A landscape with many valleys, sampled at points; each row gives a point and its height.
A ball rolls from a point to the lowest of its 2 nearest points, and stops where none of them is lower. Distance is the straight distance between rows; heights are no part of it.
zadel h=558: [106,83,114,112,72,114,100,88,107,93,98,59,105,106,112,99,95,85,116,80,118,89,81,69,86,93,110,93,84,84,88,119,86,110,122,74,107,81,120,91,105,83]
nodol h=196: [107,98,90,101,137,97,72,77,76,109,99,101,97,71,138,128,121,112,83,83,55,97,80,99,112,81,81,112,85,108,129,94,130,115,91,104,96,68,74,91,102,77]
butin h=245: [107,94,92,97,89,112,119,90,77,94,60,65,98,79,86,128,90,116,129,58,115,94,77,88,107,81,132,110,131,111,99,114,94,116,86,102,94,94,125,81,127,131]
poz h=192: [101,87,78,71,126,69,100,81,65,86,99,129,93,57,87,121,114,109,118,94,121,109,85,91,103,102,85,73,102,109,83,100,156,71,88,108,52,104,106,110,99,130]
Lutu h=649: [131,87,115,72,97,63,127,86,87,124,107,80,109,111,103,92,108,85,95,127,108,112,127,97,92,84,126,98,119,114,94,70,90,66,123,109,80,55,79,110,78,153]
gora h=87: [77,120,102,101,110,109,70,80,67,116,129,138,70,76,108,129,120,124,116,79,60,92,87,88,128,86,81,95,104,104,124,79,103,110,84,103,113,139,74,73,119,48]
Vil h=500: [94,80,117,77,113,80,93,80,108,84,109,114,101,119,68,101,89,123,109,103,114,101,112,105,80,131,75,89,114,87,79,97,145,83,93,83,88,111,119,119,87,95]
bef h=502: [84,115,88,128,94,143,121,144,116,133,81,137,100,89,117,89,99,130,96,118,119,85,74,140,113,100,112,68,87,88,86,93,83,96,84,103,114,147,110,61,108,96]
dibu h=630: [115,93,116,67,71,81,129,92,80,117,88,57,98,89,98,111,96,82,120,97,121,93,120,87,97,77,153,109,131,121,104,88,67,90,117,109,89,67,85,90,92,149]
Pazi h=400: [135,95,92,98,69,112,94,67,86,93,80,70,103,105,84,116,88,107,139,72,83,125,128,109,104,110,102,94,139,140,110,133,108,123,93,106,88,76,108,90,87,120]
Kepim h=331: [130,103,121,92,117,49,93,66,90,97,128,75,112,115,91,104,93,94,109,90,53,115,121,67,103,102,85,86,114,141,132,102,126,91,123,113,69,72,66,97,116,122]
Bam h=520: [146,79,73,110,103,106,92,74,87,89,56,72,119,93,100,107,102,116,98,80,95,122,93,101,113,91,110,108,111,109,94,135,132,127,82,101,78,55,122,125,77,131]
kiv h=315: [112,93,135,113,110,117,107,74,108,109,89,41,109,111,133,92,74,73,84,99,76,86,122,80,99,102,100,127,107,135,147,111,85,135,117,110,120,59,70,88,108,107]
zol h=212: [99,85,106,106,127,117,91,93,102,97,107,134,92,89,79,114,90,143,118,91,104,73,110,100,98,124,71,98,108,92,101,102,153,117,72,79,108,131,118,82,114,69]
sud h=532: [103,130,83,133,106,106,117,113,106,90,99,106,89,104,117,85,72,88,95,75,88,100,61,96,104,67,89,100,73,92,96,105,66,123,91,87,113,136,130,102,104,78]
Lir h=420: [82,120,104,109,123,105,129,94,107,64,78,81,93,111,65,101,63,130,96,84,96,78,118,84,113,115,124,137,121,129,126,92,101,123,68,102,119,130,132,90,131,107]
nuge h=104: [67,103,131,93,67,130,78,112,134,130,123,123,99,115,101,100,124,86,97,133,129,92,128,111,74,136,122,102,100,74,100,94,74,98,135,81,135,102,71,108,92,81]
kazub h=269: [78,141,96,115,120,114,119,117,81,87,99,105,74,88,104,115,82,102,116,86,64,90,75,97,122,71,114,121,105,128,146,72,67,116,78,115,120,147,106,79,134,82]
Viko h=176: [94,79,115,99,112,112,65,76,77,97,123,144,80,84,102,133,120,135,127,81,77,85,113,100,104,131,71,87,101,108,100,108,158,122,87,90,101,108,93,64,101,59]
Muzez h=182: [100,70,86,82,109,104,107,112,85,110,71,102,101,76,104,102,108,125,100,124,146,92,64,107,90,88,107,103,97,72,69,93,132,79,97,85,70,86,119,116,98,129]
gugub h=349: [122,103,72,81,60,110,90,104,94,108,89,96,104,98,91,91,123,88,113,125,103,142,118,137,114,103,106,99,128,126,73,114,72,82,99,127,76,74,83,113,54,136]
Belak h=323: [112,102,106,110,117,85,135,92,123,86,81,77,108,130,86,87,82,89,61,99,91,108,107,108,91,106,96,119,96,112,118,114,100,108,92,107,103,68,111,118,84,123]
dener h=249: [97,130,74,93,117,77,86,81,82,81,107,127,97,84,100,113,94,82,104,81,77,126,65,92,116,74,75,77,88,104,102,101,108,75,105,117,81,120,101,121,101,85]
vez h=465: [133,89,76,111,54,135,108,114,108,110,78,56,127,116,92,72,92,87,120,92,105,121,101,120,108,102,107,112,98,114,82,149,55,123,84,110,108,77,118,95,74,110]
runek h=284: [103,111,89,99,132,63,75,85,89,90,123,119,102,103,111,107,109,83,66,104,77,121,73,91,103,95,58,83,69,90,96,108,137,79,107,113,76,80,90,115,88,88]
rivo h=389: [66,122,106,81,114,89,71,104,99,117,131,160,77,96,80,101,139,93,86,133,111,93,138,133,97,127,84,103,108,105,95,76,95,78,106,125,115,122,73,92,75,103]
Kib h=251: [110,87,54,129,115,114,117,98,93,114,52,133,107,68,84,97,97,138,93,131,106,96,94,128,137,99,93,106,97,108,94,137,161,115,59,112,97,121,128,97,91,138]
Razon h=304: [122,62,135,78,111,50,108,87,77,98,121,91,114,113,63,111,119,130,117,108,100,104,126,60,86,125,100,100,110,105,106,72,147,83,110,99,52,72,97,106,104,134]
lel h=498: [111,102,98,99,77,84,92,86,127,61,121,84,120,141,83,90,69,86,130,71,101,115,100,85,90,114,78,83,93,85,64,117,94,85,120,71,97,130,134,126,100,69]
tida h=149: [82,95,111,101,69,123,112,115,136,111,112,102,102,117,96,86,106,72,92,112,135,88,100,104,71,114,126,93,87,64,77,103,63,103,123,82,122,108,99,115,96,87]
luta h=293: [116,118,110,90,108,49,85,81,82,99,113,68,112,98,110,105,99,66,90,93,63,123,96,75,114,67,114,93,106,124,127,91,84,76,130,131,83,65,58,107,114,119]
dit h=501: [77,82,119,95,108,122,101,126,89,117,106,95,92,73,113,124,129,116,93,101,131,54,85,69,80,107,118,109,90,62,115,44,102,97,103,92,89,92,91,69,134,75]
zinub h=132: [113,104,71,124,73,127,88,134,91,123,83,111,108,86,114,87,110,105,109,99,132,110,51,110,114,76,96,69,87,75,50,108,77,93,99,84,80,103,112,103,103,96]
fupam h=468: [114,92,98,104,73,104,61,83,105,85,128,120,109,113,101,105,96,105,129,74,98,111,102,99,96,114,66,68,91,82,75,120,127,99,110,67,92,117,117,116,94,53]
pemor h=543: [105,71,114,68,82,69,59,76,83,93,129,129,106,105,100,106,133,90,118,119,113,123,124,93,92,129,68,69,92,85,66,100,133,66,121,92,75,92,87,122,68,94]
Nake h=436: [108,108,97,138,89,143,108,121,138,114,103,97,120,124,130,79,91,74,67,101,92,89,105,109,80,101,92,111,57,80,99,123,58,136,110,75,138,95,103,109,85,76]
lutud h=508: [104,128,91,141,99,135,118,123,106,108,85,122,98,110,120,81,88,108,90,78,69,99,88,129,114,92,96,110,88,104,109,114,64,137,84,98,143,124,119,81,100,84]
pum h=337: [69,121,76,121,167,98,117,143,132,89,109,138,92,95,107,75,93,89,61,138,102,84,88,119,90,95,79,97,64,82,102,86,119,68,82,87,95,137,111,112,97,82]
zelob h=193: [97,101,113,120,124,127,86,98,105,100,123,127,87,102,100,105,90,143,119,76,81,69,106,99,89,107,77,100,100,75,106,82,122,117,85,56,125,139,123,72,130,38]
direl h=444: [76,120,105,100,127,116,120,113,99,92,92,114,78,105,78,103,91,128,89,107,100,81,124,123,100,122,100,121,123,122,124,81,112,107,68,106,115,135,102,77,112,99]
samif h=202: [116,94,119,106,75,110,66,59,102,104,114,49,114,102,149,95,79,84,127,81,76,101,89,48,114,84,96,108,101,118,118,117,82,116,134,98,117,83,72,101,118,90]
kipif h=215: [107,71,98,71,58,90,83,90,71,99,98,97,99,98,96,124,114,113,150,89,128,113,92,97,92,100,104,79,127,83,66,94,122,79,117,81,70,101,111,85,109,109]
pupo h=197: [88,92,118,88,72,90,142,109,116,103,105,71,112,102,103,93,106,65,85,118,148,94,85,91,72,95,137,100,75,67,73,101,66,99,117,100,97,78,98,132,86,128]
Badot h=490: [117,106,82,107,62,112,64,107,125,104,102,71,123,112,107,69,91,61,96,112,104,129,107,94,104,91,90,101,88,100,92,137,51,105,121,105,98,69,85,128,87,102]
gulav h=565: [111,78,106,80,55,102,66,91,101,97,122,114,113,128,83,77,113,96,130,141,132,136,135,111,91,132,78,79,107,91,65,113,100,77,124,84,87,90,89,136,65,91]
Til h=173: [54,121,97,76,107,95,158,151,122,89,97,115,90,96,98,79,85,84,76,131,125,90,103,118,82,94,135,115,95,88,92,76,63,79,88,120,93,156,104,114,108,133]
Lolup h=285: [122,118,81,108,110,87,107,89,112,72,93,98,112,124,98,87,75,81,79,85,56,137,114,121,113,103,67,111,94,128,105,132,97,111,89,119,95,79,115,124,63,102]
luva h=522: [137,122,77,143,75,114,104,100,99,97,101,92,120,98,111,74,79,84,133,54,74,120,59,90,110,71,86,96,74,92,84,125,45,130,98,84,117,122,135,107,97,77]
movaf h=131: [110,99,109,113,79,123,69,77,71,117,113,122,87,80,112,133,111,137,141,62,66,98,84,95,113,91,85,85,106,95,111,91,124,124,93,82,109,121,99,63,115,56]
kuve h=292: [51,139,94,99,129,95,98,139,121,86,117,157,75,97,90,75,96,93,89,118,110,96,110,111,102,97,90,88,96,100,99,76,84,66,86,113,120,180,91,93,114,91]
Mor h=322: [110,74,123,91,119,48,70,86,90,103,141,97,107,106,111,98,125,95,84,112,69,109,114,79,86,118,65,88,81,98,110,103,147,87,118,104,75,62,66,101,93,95]
loku h=268: [101,139,101,132,75,119,78,102,111,93,128,145,99,117,95,91,79,122,137,68,63,117,93,108,126,95,86,80,99,107,92,101,66,120,92,101,143,171,124,88,116,58]
liveb h=464: [76,131,79,110,138,116,110,129,111,104,92,147,82,99,101,95,106,107,83,118,80,92,116,146,110,109,84,117,99,126,132,102,110,106,69,125,125,136,100,72,92,100]
Tata h=341: [97,93,129,84,87,54,64,81,98,72,135,91,113,122,93,104,96,91,122,75,89,111,92,48,92,101,80,65,95,81,100,91,114,68,145,84,94,119,93,113,127,62]
sile h=313: [57,131,81,88,152,71,124,143,112,79,104,135,87,88,89,74,94,87,70,141,105,94,107,107,88,98,91,106,83,104,108,68,106,48,78,119,92,154,100,110,104,103]
Dumo h=472: [94,65,105,98,100,114,75,109,91,122,110,104,83,82,118,116,128,121,104,92,114,83,84,90,93,92,87,93,88,63,106,80,115,94,123,68,97,92,94,74,113,64]
giv h=175: [78,106,107,73,107,102,154,127,77,103,79,95,84,81,71,116,92,128,99,123,123,68,121,104,94,108,145,136,134,115,106,59,87,90,74,109,87,117,102,93,123,142]
Sovag h=413: [106,90,140,106,75,113,75,72,130,107,124,75,106,134,122,76,80,85,103,112,95,94,133,81,89,129,76,110,101,111,116,103,100,108,143,80,117,87,73,105,111,83]
Rero h=321: [112,124,83,85,86,86,99,91,102,90,99,112,90,115,85,94,105,76,102,104,81,138,133,127,117,108,80,95,117,132,90,113,87,90,110,131,82,92,90,121,57,120]
Peze h=524: [78,120,100,133,69,147,114,144,138,128,98,125,97,97,114,86,99,113,90,106,137,90,72,119,94,105,128,65,71,69,76,93,41,119,90,100,113,149,114,84,113,97]
bozez h=106: [93,102,97,105,144,85,109,107,88,92,78,97,100,84,85,115,104,126,76,104,107,84,93,84,108,98,98,120,99,91,121,79,137,98,78,109,87,87,109,99,118,111]
vol h=83: [105,123,64,110,93,112,96,113,89,102,84,137,96,86,101,98,97,105,106,96,95,128,80,139,130,90,84,85,104,116,85,120,107,98,75,136,89,116,110,87,85,109]
rusop h=395: [114,92,92,115,112,109,116,69,91,73,66,102,104,105,67,103,76,138,92,73,93,97,122,96,124,109,99,135,116,112,124,110,145,144,65,88,110,125,127,93,117,114]
sug h=274: [104,68,136,57,91,47,125,90,82,95,121,80,113,114,76,102,93,123,130,105,119,104,109,69,76,109,117,95,115,92,83,72,115,69,112,83,65,91,116,117,113,130]
tazu h=437: [102,54,102,107,68,142,46,103,96,134,102,97,97,94,138,111,140,111,115,103,105,88,106,102,98,106,90,87,110,80,97,99,116,112,115,80,110,68,77,72,94,77]
bonu h=379: [127,73,71,93,56,120,76,114,79,121,78,76,118,92,115,99,129,107,121,123,131,124,93,135,99,99,114,87,119,91,59,121,95,91,87,101,79,59,96,101,69,115]
Febuf h=219: [98,79,51,105,114,107,116,113,84,119,56,122,101,50,90,106,102,123,110,127,123,99,65,113,114,76,99,83,102,88,74,125,153,81,71,107,70,114,121,105,99,135]
Zop h=578: [123,84,98,117,128,119,103,92,94,110,67,68,112,93,127,115,104,107,65,80,82,81,72,83,100,72,116,119,84,92,126,110,106,132,88,87,106,50,101,99,108,97]
pitin h=241: [144,84,82,120,116,118,76,61,71,114,79,93,116,74,153,117,108,111,114,62,44,105,74,89,110,67,87,101,89,99,118,117,116,134,83,88,100,67,101,110,92,78]
Mib h=252: [109,108,116,92,85,69,90,76,94,94,114,45,112,94,127,105,91,59,115,85,84,100,81,49,113,68,127,105,95,113,135,97,64,91,142,115,114,76,68,96,126,101]
Suruf h=141: [89,72,113,71,106,77,112,115,80,113,110,97,101,98,103,96,123,105,82,129,143,93,87,98,79,104,127,103,88,60,82,65,118,66,114,78,79,69,99,109,98,118]
nezes h=238: [95,129,111,121,108,114,104,91,97,89,111,126,78,106,96,101,73,126,142,65,58,96,82,94,116,87,103,108,107,118,127,87,81,123,84,94,134,170,130,70,131,57]
Desap h=126: [111,112,64,93,111,105,94,114,81,107,67,103,93,72,113,111,110,83,94,92,93,113,78,140,128,73,117,101,125,122,97,103,100,97,87,141,82,80,85,92,80,129]
Bemu h=434: [130,93,105,118,59,133,107,78,97,102,82,48,121,111,113,89,74,82,137,82,95,103,117,97,102,102,105,112,118,129,104,146,81,134,102,104,115,85,116,84,90,109]
fofi h=607: [122,91,92,97,80,97,109,99,94,99,73,46,110,82,119,100,107,63,100,92,113,106,90,98,104,72,143,101,115,112,94,115,66,101,112,122,91,48,95,109,86,131]
lod h=528: [97,100,119,117,85,91,108,97,128,77,123,74,98,113,91,90,78,96,119,68,119,84,78,63,81,93,103,82,83,67,73,101,84,96,118,60,107,124,118,99,122,65]
Vis h=475: [93,84,129,92,100,93,131,87,132,87,111,93,95,147,70,70,79,114,95,114,111,96,131,120,69,136,96,115,120,98,85,93,115,99,101,80,115,101,117,127,82,92]
gevi h=342: [91,75,120,86,139,91,103,94,99,115,135,124,84,101,85,95,135,113,89,152,118,83,127,136,76,138,87,116,95,101,101,67,127,86,111,105,99,79,87,108,70,108]
daban h=503: [67,99,65,108,121,100,146,133,109,101,53,126,101,71,70,88,95,126,95,140,100,88,100,113,107,83,104,97,98,109,102,118,124,76,57,106,105,154,127,105,107,122]
kuvuf h=335: [136,66,121,100,118,66,97,62,99,83,103,87,112,111,64,111,108,138,101,94,84,111,122,69,102,132,88,91,108,118,112,105,169,108,101,96,73,71,95,117,93,130]
rika h=267: [62,138,106,94,100,105,87,117,113,90,123,140,76,113,79,99,97,101,100,89,97,97,112,110,116,102,104,97,121,115,108,82,72,94,104,117,139,160,89,76,118,76]
bafu h=471: [92,98,112,117,90,137,112,106,126,124,98,95,100,118,115,102,104,84,77,108,100,82,120,127,86,129,106,126,97,94,118,110,84,126,102,88,135,90,86,81,89,87]
dese h=80: [99,112,59,126,114,124,124,138,96,124,63,106,99,60,117,96,100,92,88,100,125,92,48,113,112,57,111,85,79,79,86,104,87,96,93,97,82,101,106,93,106,112]
Zef h=228: [109,89,93,57,95,68,103,84,61,105,94,104,90,85,92,126,113,109,121,104,120,114,108,104,95,96,109,96,134,114,78,82,115,73,101,112,66,85,102,96,83,142]
Bal h=483: [67,123,73,120,123,117,121,146,108,117,83,143,87,82,99,90,96,125,99,130,94,78,89,136,110,91,95,76,90,113,107,98,111,82,65,116,110,160,111,62,110,98]
duga h=409: [118,79,97,108,56,138,63,100,84,133,87,91,105,92,124,114,138,121,125,108,109,109,106,130,108,106,113,88,125,96,86,114,107,108,93,110,100,70,85,64,86,96]
ratu h=396: [95,103,83,125,113,117,88,124,131,126,99,105,109,105,136,97,122,68,42,123,115,98,73,112,87,92,98,104,49,56,90,100,67,100,117,80,107,77,80,123,80,92]
Vesek h=101: [68,105,128,94,100,106,93,115,153,83,139,121,87,128,81,83,91,94,98,98,124,84,116,97,75,117,104,94,106,68,69,71,78,86,102,67,131,144,103,97,118,57]
somog h=239: [101,73,135,66,68,64,155,87,99,92,116,59,116,117,84,83,80,94,102,112,142,91,101,84,65,99,130,103,100,83,61,99,88,82,119,90,88,91,122,136,100,129]
Zare h=59: [94,102,82,118,137,100,139,111,107,80,48,80,106,85,79,89,77,118,52,117,110,86,86,81,121,90,119,131,84,103,121,94,120,113,65,106,97,112,115,115,126,134]
vit h=361: [119,65,146,108,109,113,117,87,119,111,86,44,119,117,104,82,96,100,76,112,101,75,118,66,84,123,115,114,90,107,141,114,116,130,107,89,106,45,88,100,103,116]
lutar h=203: [104,133,92,107,132,98,114,75,87,77,77,103,91,95,92,116,76,107,93,78,50,113,105,109,127,84,96,130,120,139,153,108,105,139,69,125,122,106,110,101,101,103]
Nav h=495: [123,85,81,106,83,127,115,99,105,106,52,75,106,103,99,86,98,108,101,103,111,108,94,124,96,101,112,117,111,102,86,137,100,123,78,96,95,62,127,118,71,129]
banom h=499: [85,104,102,113,83,132,122,130,114,128,76,89,93,105,108,103,110,89,85,99,104,95,102,142,101,102,130,117,114,111,104,103,70,119,88,121,122,90,89,73,89,121]
Kesa h=549: [132,83,87,119,118,102,100,94,105,98,73,68,122,112,121,91,98,91,64,95,93,103,70,84,87,80,89,97,70,76,94,129,120,113,100,87,91,44,113,120,97,104]
vof h=210: [86,105,89,84,105,96,123,111,63,88,74,90,89,66,75,124,93,125,128,85,122,80,95,88,106,79,125,118,130,109,110,80,106,95,81,112,82,112,108,75,138,131]
biza h=118: [73,121,99,84,133,83,68,76,66,87,132,150,70,73,99,127,123,98,112,86,74,94,91,72,117,100,64,87,98,110,113,80,119,82,90,126,94,138,78,94,116,53]
pupi h=305: [93,80,129,55,100,48,78,104,75,91,133,103,113,106,83,102,104,98,114,92,119,98,106,60,81,104,103,79,98,68,86,60,121,56,119,90,76,105,102,102,118,94]
ver h=461: [116,98,98,104,65,125,43,98,124,117,113,81,120,107,138,85,99,70,95,125,108,102,101,66,91,95,89,86,76,90,103,127,57,100,144,85,109,56,72,135,108,89]
zuveb h=237: [112,121,105,105,109,93,115,76,100,90,89,70,94,121,96,108,71,79,107,79,47,115,122,115,121,93,96,126,124,155,144,112,78,129,102,127,125,89,102,98,92,110]
gugit h=445: [112,86,122,100,69,118,94,84,127,100,102,85,107,140,100,81,83,97,114,107,104,104,135,107,84,136,80,102,109,101,98,124,121,109,116,74,106,86,113,105,83,84]
Nol h=577: [100,111,91,105,52,127,69,117,98,125,90,92,97,87,117,114,119,81,111,98,116,109,104,107,114,81,137,83,110,102,101,107,50,108,118,116,122,81,71,88,105,103]
Refu h=553: [82,113,105,88,65,104,75,95,81,115,103,92,85,81,98,132,113,88,129,80,91,96,96,87,122,75,131,97,127,116,128,86,60,101,120,118,133,110,71,76,126,89]
pilok h=204: [65,127,113,93,117,64,143,133,135,57,114,98,85,126,81,70,68,76,73,109,111,94,109,99,79,100,121,124,96,99,101,76,59,84,94,114,106,140,108,111,114,116]
pup h=108: [98,105,69,118,120,115,142,126,111,96,50,109,99,93,105,83,84,105,77,105,124,92,66,102,106,77,105,101,85,84,90,112,105,101,78,89,90,108,130,116,106,125]
geno h=366: [91,118,76,133,145,107,112,133,123,106,95,123,100,93,133,92,101,83,46,110,107,85,67,116,93,85,90,96,53,74,99,91,87,104,91,85,100,112,98,108,94,89]
dotum h=357: [110,84,124,101,119,63,101,109,110,103,118,85,115,127,100,79,107,82,66,124,87,101,99,95,79,114,83,100,79,84,111,100,128,82,119,90,85,52,82,123,93,107]
pel h=218: [89,125,79,79,82,72,80,105,90,79,105,122,102,101,81,109,99,76,112,90,108,131,84,90,109,76,91,70,100,94,68,98,86,66,122,105,85,119,104,117,101,100]
pazo h=603: [112,93,92,106,113,107,102,95,96,106,74,58,102,82,135,117,106,73,81,81,84,92,77,92,112,62,124,99,106,105,120,104,77,116,109,118,108,55,83,93,101,105]
sele h=369: [119,99,107,87,98,88,93,49,87,82,106,80,95,110,91,126,83,108,128,69,65,114,127,92,100,112,92,92,124,148,133,104,134,111,101,103,86,82,97,95,95,96]
vup h=140: [77,104,110,59,101,72,170,124,93,97,111,98,93,99,73,91,71,107,93,123,127,87,105,99,80,87,140,126,119,104,79,76,68,82,94,111,81,125,118,128,112,140]
zuge h=411: [82,118,102,103,92,107,63,106,111,108,123,154,83,109,93,101,126,96,92,121,95,107,130,138,110,135,67,88,103,105,85,110,99,96,105,110,123,111,90,100,71,77]
gov h=235: [52,142,108,92,99,87,115,121,133,63,132,105,77,111,87,94,84,77,95,94,103,91,110,87,98,99,125,114,99,100,116,71,42,95,111,112,129,157,96,96,124,88]
Lokar h=529: [75,95,118,74,70,110,92,115,81,112,102,89,85,84,90,126,119,100,117,87,121,75,103,93,98,93,132,102,115,86,106,67,77,93,113,95,107,98,83,61,132,94]
barun h=521: [86,109,97,114,114,130,145,121,112,102,54,85,91,96,95,107,89,98,74,98,104,90,107,126,107,103,131,132,111,125,125,110,80,147,71,120,121,96,108,89,96,138]
zofov h=485: [102,124,78,139,112,144,115,144,121,107,90,155,102,116,128,68,91,115,76,111,74,105,111,155,111,112,77,101,72,103,104,110,91,117,71,117,129,133,117,78,87,96]
Gamif h=166: [108,123,74,98,147,86,104,85,77,88,82,113,80,65,97,119,104,103,80,95,75,107,100,119,127,81,97,117,124,140,132,105,124,112,73,143,90,89,87,93,88,124]
busi h=314: [96,88,104,100,135,87,82,88,99,102,112,125,84,97,92,107,122,115,76,126,96,92,116,131,93,127,69,108,92,109,103,101,144,108,94,97,95,75,103,102,70,101]
tinob h=367: [88,97,100,63,131,73,116,90,78,117,128,155,77,90,80,97,133,106,105,149,123,89,131,142,99,118,87,112,112,120,78,78,109,80,93,123,88,113,101,107,67,131]
buzu h=518: [138,103,75,124,87,106,90,100,110,103,90,57,137,108,126,76,84,59,84,92,87,129,80,87,108,81,89,99,66,95,87,141,75,105,111,100,92,59,107,130,80,85]
vurol h=148: [72,107,129,103,104,118,90,108,118,101,131,102,82,105,90,111,103,112,102,85,104,69,114,82,90,112,102,109,106,79,114,60,81,107,104,74,128,142,94,71,137,44]
nudod h=427: [101,85,98,103,85,108,63,115,111,121,100,97,110,97,130,100,128,72,74,119,115,106,90,90,92,92,104,89,72,64,89,96,85,79,137,91,105,59,70,118,86,97]
Tedaz h=276: [92,112,115,100,97,107,93,78,105,113,97,69,99,103,124,112,92,74,89,95,56,97,129,105,115,90,111,121,123,142,146,102,65,119,122,121,132,86,56,87,101,96]
Mefol h=180: [100,98,89,85,45,105,79,106,93,98,94,103,103,108,92,106,111,103,136,92,129,113,81,98,102,90,110,75,109,78,52,106,78,83,116,95,92,111,112,101,108,96]
Popi h=438: [106,107,87,100,68,109,58,89,110,92,127,142,111,119,93,91,99,88,104,105,79,128,129,117,109,135,54,82,91,99,73,131,108,103,105,96,105,109,92,118,77,60]
giban h=494: [136,109,77,134,62,128,117,117,104,97,96,65,133,108,107,69,79,84,124,65,95,120,82,101,107,86,93,111,67,102,74,155,36,132,85,101,119,101,139,87,84,97]
pipub h=356: [108,107,120,120,141,55,125,112,118,88,108,88,105,140,68,78,95,103,49,119,81,94,110,100,88,120,92,120,92,101,117,96,131,102,96,103,91,69,100,122,107,115]
Gud h=282: [109,89,80,108,122,101,112,85,102,96,85,126,95,99,77,94,98,130,80,133,113,102,108,142,113,122,81,120,103,113,88,122,149,114,70,99,92,96,121,121,63,131]
Bop h=56: [66,90,141,77,100,101,103,114,133,107,140,113,91,116,85,93,115,96,98,124,137,79,132,108,63,139,117,109,109,64,90,55,91,76,122,80,121,119,83,102,104,77]
Morub h=368: [126,87,94,109,117,80,104,54,97,64,90,99,122,113,65,107,79,136,83,68,86,116,108,79,112,122,87,101,96,103,109,114,161,120,80,90,86,108,120,123,104,115]
bebaf h=523: [113,75,109,76,99,75,90,70,89,80,122,124,100,105,81,116,111,113,129,97,106,122,117,98,84,150,71,70,105,112,67,113,153,84,95,92,61,94,106,123,67,106]
Vefuz h=584: [114,76,90,89,74,97,104,90,86,91,78,55,114,89,112,104,101,75,117,82,127,106,68,76,86,69,127,89,99,83,79,114,87,90,115,92,77,66,113,102,105,117]
Nofed h=100: [74,95,136,71,111,79,127,122,97,120,133,103,101,102,95,102,113,92,80,134,136,82,113,93,75,127,136,113,91,65,100,41,89,74,104,92,91,98,86,108,103,98]
Kuno h=376: [95,95,138,97,90,62,85,86,116,95,135,70,111,125,102,81,86,76,99,99,88,94,107,56,88,109,90,92,90,87,114,91,103,85,144,90,103,91,74,103,129,82]
bev h=250: [106,81,102,104,68,112,52,79,92,115,106,71,103,78,147,116,113,96,128,83,87,98,84,48,109,65,106,79,96,90,113,102,80,109,137,81,111,85,74,98,122,70]
guga h=154: [86,93,103,69,134,67,78,78,55,82,126,142,81,68,95,131,123,109,118,81,98,95,103,77,102,123,71,86,107,106,97,86,140,77,87,115,70,113,90,81,105,90]
muzi h=153: [92,108,109,96,129,92,93,93,77,96,107,86,93,83,108,124,108,112,82,82,75,93,88,76,109,83,97,111,102,99,129,70,108,99,98,103,94,84,87,83,128,74]

Call two points neighbours if one is among the 2 nearest of the other. Go from one point of each pair to the other, from neighbour to neighbour, staying as low as possible. Name the highest point that can't be avoided.
Bop, samif | sud
vol, nezes | kazub
dese, gora | Zef
gora, Bop | zol
dese, Zare | pup
vup, nezes | loku

For each start below, name the point where the ball stops.
gulav | Bop
Kesa | vup
dibu | Bop
vit | vol
pemor | sug
giban | samif
Refu | Lolup
bafu | vup
sud | sug
Nav | samif
bef | sug
